Each row is a point on a landscape with many peaks, with its height.
From any point a climber takes the steepest step (rise divided by distance) to one of its 2 nearest points. It stops when none of these is higher. Distance is the straight distance between rows; heights are no part of it.
q905: [122 160 171 124 135 156 111 145 101 119 159 100 104 183 166 126 151 120
 175 102 138 113]  (h 46.4)
q668: [126  94  62 129 158  75 121 123 143  80 103 243 144  82 107 179  69 165
 138 170 153  58]  (h 33.0)
q468: [129 136 156 110  87 196 145  76 122 145 149  98 126  97 130 132 139 148
 130  94 108 139]  (h 35.7)
q526: [149 174 144 126 117 149 177 161 120 181 128  90 102 157 150 116 126  78
 136 116  83 138]  (h 32.9)
q269: [133 164 138 164 159 111 121 142 132 118 114 110 144 144 133 109 149 133
 104 126 147 180]  (h 36.5)
q120: [126 143 118 154 152 131 110 110 140 118 111 119 156 101 121  85 146 129
  83 154 147 173]  (h 40.4)
q135: [136 138 126 107  97 167 130 153 102 178 128  22 103 117 153 108  96  83
 145  72 119 147]  (h 21.9)
q948: [119  92  88 163 165  53  98 175 135  67 127 192 146 148 128 154 146 143
 109 134 143 107]  (h 4.0)
q558: [130 124 139 133 119 102  89 199 152 135 149 135  79 189 140 160 157 144
 147 126 106  98]  (h 59.1)
q600: [ 95  99 108 153 151 127 105 113 154  87 106 182 168  97 105 106  94 144
 112 161 134 108]  (h 9.5)
q170: [132  98 109 157 140 108 123 120 172 103 121 247 182  94  94 170  95 109
 127 151 163  78]  (h 13.6)
q959: [ 96 116  96 144 131 108 111 106 116 129 144 148 118 133  86 119 143 129
 120 178 129  98]  (h 45.8)
q381: [117 107  62  98 134  58 127 147 118 154 124 178  85 132 130 168 129 144
 117 153 117 108]  (h 70.5)
q908: [132 158 126 110 121 179 115 109  86 155 159  73 114 133 170 125 151  98
 139  99 126 151]  (h 33.4)
q982: [154 148 174 130 114 127 171 120 161 134 133 116 126 112 106 115 122 115
 143 118 117 170]  (h 23.6)
q871: [123 143 109 110 104 135 164 135 101 178 113  93 115 141 152 107 135 104
  87  99  91 132]  (h 27.5)
q890: [132 129 118 164 128  50 107 157 163  91 100 130  87 156 139 127 169 152
 138 162 138 130]  (h 54.7)
q952: [128 110 171 145 146 167 101 114 113  81 139 154 178 118 108 146 143 123
 150  96 187 143]  (h 11.4)
q572: [134  98 148 181 158 122 122 152 164  76 107 220 198 119  93 158 117 121
 131 118 185 100]  (h 15.7)
q236: [119 143 139 120 127 101 152 164 133 158 127 122 100 164 122 107 116  92
 139 143 103 138]  (h 38.6)
q257: [161 162 141 107 150 181 124 117  78 138 153  50 134 100 163 126 131 124
 143  99 138 172]  (h 38.7)
q543: [128 128 103  99 102 145 118 132 134 170 164 130 100 131 145 126 144  80
 120 160  77 129]  (h 21.5)
q471: [117 103  93 112 125 108 162  99 131 121  71 173 158  77 113 114 104 151
  69 143 108 117]  (h 19.2)
q970: [121 111 156 156 152 111 144 155 157  99 123 191 181 131  92 156 113 137
 117  99 142 122]  (h 18.4)
q247: [103 134 134 131 128 168 109 126  98 124 107  79 103 128 151 102 163 161
 120 137 117 142]  (h 72.0)
q9: [153  92 123  84  78 163 182  94 109 170 150  85 141 111 137  91  85  89
  87  88 101 123]  (h 29.0)
q371: [104 104  90 115 111  95  85 157 136 115  98  99  81 132 187 110 144 121
 123 149 100 155]  (h 30.4)
q939: [102 146 160 110 124 136 142 104  96 143 136 111 112 179 130 109 122 120
 166 125 144 103]  (h 39.3)
q802: [126 161 169 168 170 153 115 158 118  95 129  89 147 131 121 125 141 166
 134 123 149 171]  (h 30.1)
q647: [116 132 108 160 116 120 106 137 128 148 157 108 106 133  76 120 152 119
 130 154 127 129]  (h 40.9)
q458: [118 142  99 122 128 153  84 179 110 174 112  50  95 150 144 105 136  98
 133 127 129 157]  (h 30.0)
q907: [145 171 192 146 153 179 157 106 142  87 163 115 172 106 119 143 106 150
 160 113 130 142]  (h 26.1)
q407: [126 160 180 162 151 156 130 143 150  94 165 109 156 137 115 136 126 159
 147 110 130 137]  (h 25.7)
q731: [100 128 136 112 116 101  96 174 133 148  99 130  71 186 160 140 157 146
 151 129 116 101]  (h 51.4)
q633: [136  77  91 159 152  53  83 157 145  78 128 170 123 148 118 154 177 119
 128 140 172 121]  (h 5.2)
q797: [125  80 112 103  87 156 164  89 121 153 143 135 151  95 110 120 113 114
  88 111  97 130]  (h 33.8)
q78: [101  90  79 113  99  70 139 139 125 145  90 113  87 111 123 119 115 132
 115 131  98 126]  (h 25.6)
q133: [103 138 100 135  96 118 107 178 136 151  79  75  63 150 198 116 165 114
 143 118  87 140]  (h 36.4)
q79: [143 119 125 108 140  64 150 133 163 135 113 189 123 126  99 144 116 131
 132 156 127 139]  (h 16.6)
q718: [116  93 108 129 106 124 127  83 161 121 151 206 137 105  92 153 108 130
 129 166 111  94]  (h 45.5)
q351: [131 118  85 149 148  65 115 117 127 104 126 184 103 126  90 146 152 150
 130 197 137  86]  (h 41.4)
q443: [153 140 139 104 113 180 172 106 100 148 123  69 139  91 145  76 121 138
  80 127  87 135]  (h 42.2)
q121: [116  99  90 112 134  68 120 110 145 118 113 217 136 109 104 168  80 178
 128 144 145  80]  (h 30.3)
q67: [130 150 137 122 142 138 160 103 114 137 163 131 164 149 141 120 123  89
 120  99 126 154]  (h 29.4)
q222: [134 145 158 130 139 172 133  88 148 129 119 180 182 107 112 132 125 151
 110 134 153 133]  (h 40.3)
q717: [134  94 146 133 147 107  74 138 144  85 139 135 134 144 111 115 147 113
 160 138 171 157]  (h 7.9)
q457: [154 166 179 124 152 177 168 104 103 100 185  84 154 110 132 164  95 136
 178  87 132 142]  (h 30.2)
q37: [150 106  67 167 162  52 123 137 146  55 103 228 138  89  96 169 113 161
 136 184 160  54]  (h 35.4)
q36: [171 174 144  91 123 191 120 125  99 150 144   9 107  85 185 142 112 113
 179  94 127 162]  (h 46.1)
q89: [139 124 138 123 137  72  98 166 163 129 146 172 111 172 113 149 144 159
 146 145 140  88]  (h 71.1)
q255: [151 102  96 160 150  57 110 146 152  87 106 194 106 116  85 176 148 181
 131 175 145  75]  (h 38.5)
q963: [112 161 164 117 137 142 168  94  99 152 162 102 145 164 138 117  98 110
 154 102 145 128]  (h 34.5)
q814: [ 99 120  92 106 125  86  97 133 115 149 113 158  96 155 155 154 156 151
 112 130 124 111]  (h 59.7)
q447: [ 96 126 125 126 156  88 105 141 142 114 140 164 153 157 153 114 110 144
 109 121 124 119]  (h 5.6)
q832: [180 161 146  92  85 200 174  78 102 175 148  63 122 104 148 136 123 128
 127  84 121 143]  (h 29.9)
q292: [125 158 113 133 121 156 100 173  95 167 108  29  98 155 174 110 125  83
 157  83 138 163]  (h 26.0)
q995: [131 112 167 162 151 147 110 114 138  72  94 203 198 118 102 139 132 110
 145 119 196 114]  (h 13.7)
q985: [186 155 133  93  98 197 178  83  73 160 148  30 136  95 156  94 116 117
  87  99 116 129]  (h 34.8)
q894: [111 120 136 134 118 121 112  88 144 125 155 177 140 141  96 139 140 130
 141 150 141 102]  (h 52.0)
q284: [117 143 118 150 137 146 107 155 112 139 156  62 116 132 114 101 126  92
 138 136 115 148]  (h 35.2)
q549: [117  92  92 104 107  79 170 115 137 143  85 162 119  90 114 133 104 154
  88 128  96 138]  (h 22.2)
q594: [ 89 141 124 122  86 117 167  94 137 152 129 119 115 140 128 102 105 133
 119 137  94 100]  (h 53.7)
q226: [136  76 129 150 164  97  75 158 136  74 117 155 127 147  89 137 168 131
 142 163 179 142]  (h 6.5)
q268: [107  75 131 114  87 148 167  79 146 126 140 189 150 100 106 151 109 126
 114 115 106 117]  (h 39.4)
q692: [103 137 126 118 113  76 148 127 149 138 127 142  94 169 121 113 104 142
 145 157 101  93]  (h 44.6)
q43: [125 133  93 114 129 112 145 111 132 145 159 156 140 129 144 113 133  85
  95 135  91 138]  (h 24.6)
q279: [147 182 147 137 161 181 150 126  73 122 168  49 140 106 132 154 120 129
 153 104 131 147]  (h 34.2)
q237: [186 173 124  82 114 206 122 158  90 176  93   4  88 109 215 130 116  91
 167  84 118 147]  (h 57.2)
q639: [148 129 155 121 120 106 174  98 159 141 116 168 148 128  94 134 122 111
 137 134 126 158]  (h 19.5)
q84: [ 94 114 121 142 153 105 100 127 146  89 101 169 156 124 126 121 124 172
 101 143 151 122]  (h 7.7)
q794: [132 120 179 156 150 130 123 165 165  86 159 150 162 152 101 154 117 146
 135  92 138 130]  (h 21.7)
q777: [107 127 149 139 136 144  90 133 107 111 129 113 110 168 155 133 176 139
 135 122 137 138]  (h 56.1)
q365: [134 142 119 118 140 151 127  83 122 139 116 144 166  92 119 101 136 134
  86 155 145 146]  (h 49.0)
q63: [144 113 178 142 152 148  77 126 131  70 148 135 139 132 123 135 160 129
 167 115 182 158]  (h 9.6)
q656: [190 140 127  93  90 201 164 152  90 192 122  15 101 105 144 116  98  85
 119  81  97 131]  (h 19.1)
q176: [107 150 131 112 101 125 102 167 150 159 106 107  75 176 187 125 132 116
 152 103 103 125]  (h 43.7)
q94: [131 133 125 139 138  72 115 141 140 122  93 123 102 151 138 114 174 130
 125 150 147 167]  (h 45.6)
q379: [144 117 150 141 130 104 118 132 158 121 167 208 146 158  80 159 136 152
 138 153 147  71]  (h 60.2)
q808: [151 137 134  97 131 182 144 102 114 158 128 113 148  95 122  92 136 129
  85 157 109 149]  (h 41.2)
q270: [125  98 111 154 130 121 129  96 146 109  74 237 186  73  97 144  92 108
 122 165 172  88]  (h 12.2)
q308: [163 166 158 112 119 158 183 138 123 151 142  67 113 125 133 100 109  92
 146 126 106 162]  (h 28.6)
q701: [133 146 131 124 101 175 138 109 110 136 108  42 104 102 149  79 146 150
 108 123 105 143]  (h 53.9)
q563: [128 143 159 136 132 175 182  79 125 154 154 174 166 136 106 150 119 140
 113 129 118 112]  (h 34.4)
q552: [101  89 143 143 135 120 104 160  99  97  96  90  94 163 150 133 162 139
 144 101 154 164]  (h 46.5)
q69: [ 87  98 107 112 131 107  85 144 139 127 155 138 134 130 127 119  96 135
 122 125 107 124]  (h 3.9)
q503: [ 97 131 141 119  79 151 135 101 149 139 143 113 104 112 133 119 128 145
 132 119  92 121]  (h 43.8)
q878: [116 112  77 111 106 108 132 137 104 169  99  83 115 120 130  86 115 125
  72 121 105 123]  (h 23.5)

Where does a climber stop that starts at each point below?
q43 | q247
q226 | q365
q133 | q89
q407 | q365
q656 | q247
q270 | q365
q135 | q894
q668 | q894
